Each row is a point on a landscape with many valleys, with its height.
From any point a ball rolls to the lowest of the 4 points nearest to it. It stops when none of these is lower. Distance is the straight distance between rows; heights are no part of it.
zas height 197: [ 75  37 115 111 108 102 142 139 149]
lav height 420: [ 82  64  85 134 121 171 121 149 155]
Laku height 624: [145 122 113 121 112 130 116 125 131]
mosu height 287: [165 204 171 119 107 120 122  96  90]
dagan height 409: [165 182 148 117 108 120 118 107 107]
fuda height 307: [137 189 147 153 170 136 141 132 114]
goki height 478: [121 106  94 145 133 161 121 145 143]
deve height 264: [143  98 120  99  95  98 111 118 137]
gife height 381: [111  52 132 100  94  69 140 123 135]
vizo height 474: [142 164 127 153 153 148 137 138 126]
foni height 523: [ 85  75  82 144 132 184 122 152 156]
Mupet height 215: [116 187 153 155 205 136 147 136 116]
tefal height 543: [147 184 143 149 149 133 136 124 109]
dof height 440: [124  75 123 100  97  87 122 121 140]
bezo height 165: [ 85  50 100 114 111 128 125 140 152]
zav height 380: [172 178 167  86  67 102 102  81  94]
Duz height 306: [ 82  36 127 112 101  89 148 134 144]
Vunel height 280: [133 197 161 148 188 128 147 129 110]
Baduk height 647: [100  96  88 158 142 189 122 156 149]
peb height 551: [143 147 121 149 137 147 129 139 128]
Mifum height 326: [153 196 158 138 138 128 135 114 102]
pav height 576: [137 111 107 119 116 134 118 130 140]
kelov height 378: [137  92 135  93  87  70 121 109 130]
ruze height 167: [151 119 120 102  96 106 112 116 132]
Ridu height 311: [161 190 151 125 119 126 125 112 102]
ros height 404: [131 213 180 132 174 126 144 115  96]
Sunis height 509: [116 100  93 149 138 168 122 147 146]
Davin height 112: [102  48 127 105 100  77 144 130 142]
nikeg height 569: [121  77 108 112 106 123 118 133 147]
sulil height 491: [ 97  78  89 139 127 167 119 149 154]
zodet height 393: [160 142 138  99  85 103 112 103 118]
por height 446: [116 125  97 171 161 180 131 154 140]
nurud height 242: [158 127 128  98  94 101 108 109 129]
tate height 325: [149 104 131  94  90  88 110 109 127]
vanon height 475: [133 203 164 142 175 128 145 122 105]
tino height 417: [118  87  96 129 125 150 121 145 149]
doz height 524: [136 153 120 159 159 158 134 143 128]
rif height 364: [102  70  97 123 121 146 116 143 152]
gikim height 561: [120  66 121 102 100  90 127 125 146]
did height 54: [116 211 177 129 204 116 147 113 104]
zumuv height 694: [156 160 128 137 131 138 123 128 121]
Nuvi height 341: [153 114 135  90  87  84 114 105 124]
gisis height 183: [125 184 146 160 191 139 147 137 117]
Doke height 339: [135  85 126  95  95  86 119 117 137]
lufof height 465: [104 205 172 127 216 115 148 123 107]
Dena height 226: [ 85  52  95 120 113 137 124 140 152]
Bur height 471: [110 199 166 137 213 124 151 130 111]
sidur height 60: [ 83  43 107 114 111 119 134 136 151]
Ketot height 227: [118 175 139 164 195 149 149 146 124]
loso height 439: [143 201 161 142 157 131 139 117  99]
rimol height 245: [ 99  56 106 112 111 119 128 132 152]
bope height 467: [122 139 110 171 168 172 134 152 134]
mir height 504: [107  63 112 106 107 102 126 132 148]
nupa height 608: [144 128 110 138 129 144 121 137 135]
voze height 541: [ 98  84  84 145 130 178 119 148 152]
mem height 78: [168 176 156  98  80 102 111  92  99]
kad height 466: [160 182 144 131 128 129 129 118 112]
Delu height 263: [ 80  34 137 119  99  74 165 137 138]
Bogav height 596: [ 99 113  95 176 161 190 134 162 146]
geg height 362: [ 92  37 141 111  95  67 155 132 134]
betud height 320: [ 81  53  88 126 117 153 123 147 158]
semip height 340: [166 204 174 114  99 117 119  93  88]
zupu height 488: [128  93 102 124 117 138 117 138 145]
sekir height 149: [101  53 122 105 100  88 134 131 140]
Forev height 201: [160 206 175 128 118 124 128 102  91]
nemeb height 625: [162 161 134 127 117 128 120 121 115]
kure height 160: [ 71  28 134 119 100  83 166 139 142]
rasop height 419: [118  75  96 116 113 132 117 136 150]
vake height 546: [160 152 132 114 103 118 112 115 119]
fumuv height 123: [158 204 172 129 129 126 132 106  97]
gad height 387: [172 184 156 109  96 117 115  97  98]
Didut height 595: [138 139 110 151 140 152 125 141 134]
vez height 746: [ 82  93  82 167 146 200 127 162 151]
paga height 653: [155 137 123 126 118 130 117 125 131]
Bepo height 312: [124 163 130 165 180 156 145 146 126]
fabil height 125: [128 190 150 154 188 133 146 135 114]
Fef height 265: [167 168 152 103  83 105 112 101 104]
zuvul height 448: [115 202 166 142 205 121 151 121 109]
Moda height 411: [167 167 146 111  93 117 110 103 110]
nug height 463: [132 141 114 161 158 163 134 149 135]
fot height 632: [149 134 114 131 122 142 121 130 135]
Num height 512: [162 142 146  89  79  90 107  98 117]
letun height 464: [134  93 112 109 102 113 116 132 143]
Pira height 212: [ 93  48 113 109 106 107 134 137 150]
Gaba height 477: [124 148 118 168 175 164 139 149 133]
dit height 666: [ 85  85  80 160 144 195 120 159 153]
Magu height 671: [ 94 105  91 175 160 199 129 164 149]
Sesog height 281: [144 212 176 133 155 124 141 113  95]
pobob height 626: [155 130 121 118 110 122 115 120 133]
rusuz height 223: [147 211 173 131 144 124 137 108  95]
betav height 302: [172 186 166 106  88 112 112  91  93]
gor height 322: [120 160 126 172 188 159 144 153 129]
Gog height 252: [146 106 120 106 100 108 117 122 137]
geve height 138: [123 133 106 163 152 171 130 152 136]
tuked height 399: [133 169 130 161 167 149 141 139 119]
vurul height 288: [102  62 101 115 113 132 119 140 151]
rugu height 616: [139 115 107 129 123 139 122 136 139]
Ninin height 459: [125  73 137  94  89  64 128 115 133]
tipum height 352: [169 158 155  87  72  93 103  83 104]

Two balls start at each pair of points below. Name the first point that both come to, or write -.
doz and Bepo -> fabil
Sunis and pav -> tino
Ninin and gikim -> -
zodet and letun -> ruze
dagan and nemeb -> Ridu

For each start below, name the point where the ball stops.
voze -> sidur
mir -> Davin
Num -> ruze
peb -> fabil
dof -> ruze
Gaba -> fabil
gor -> fabil
loso -> fumuv
tate -> ruze
Sesog -> fumuv
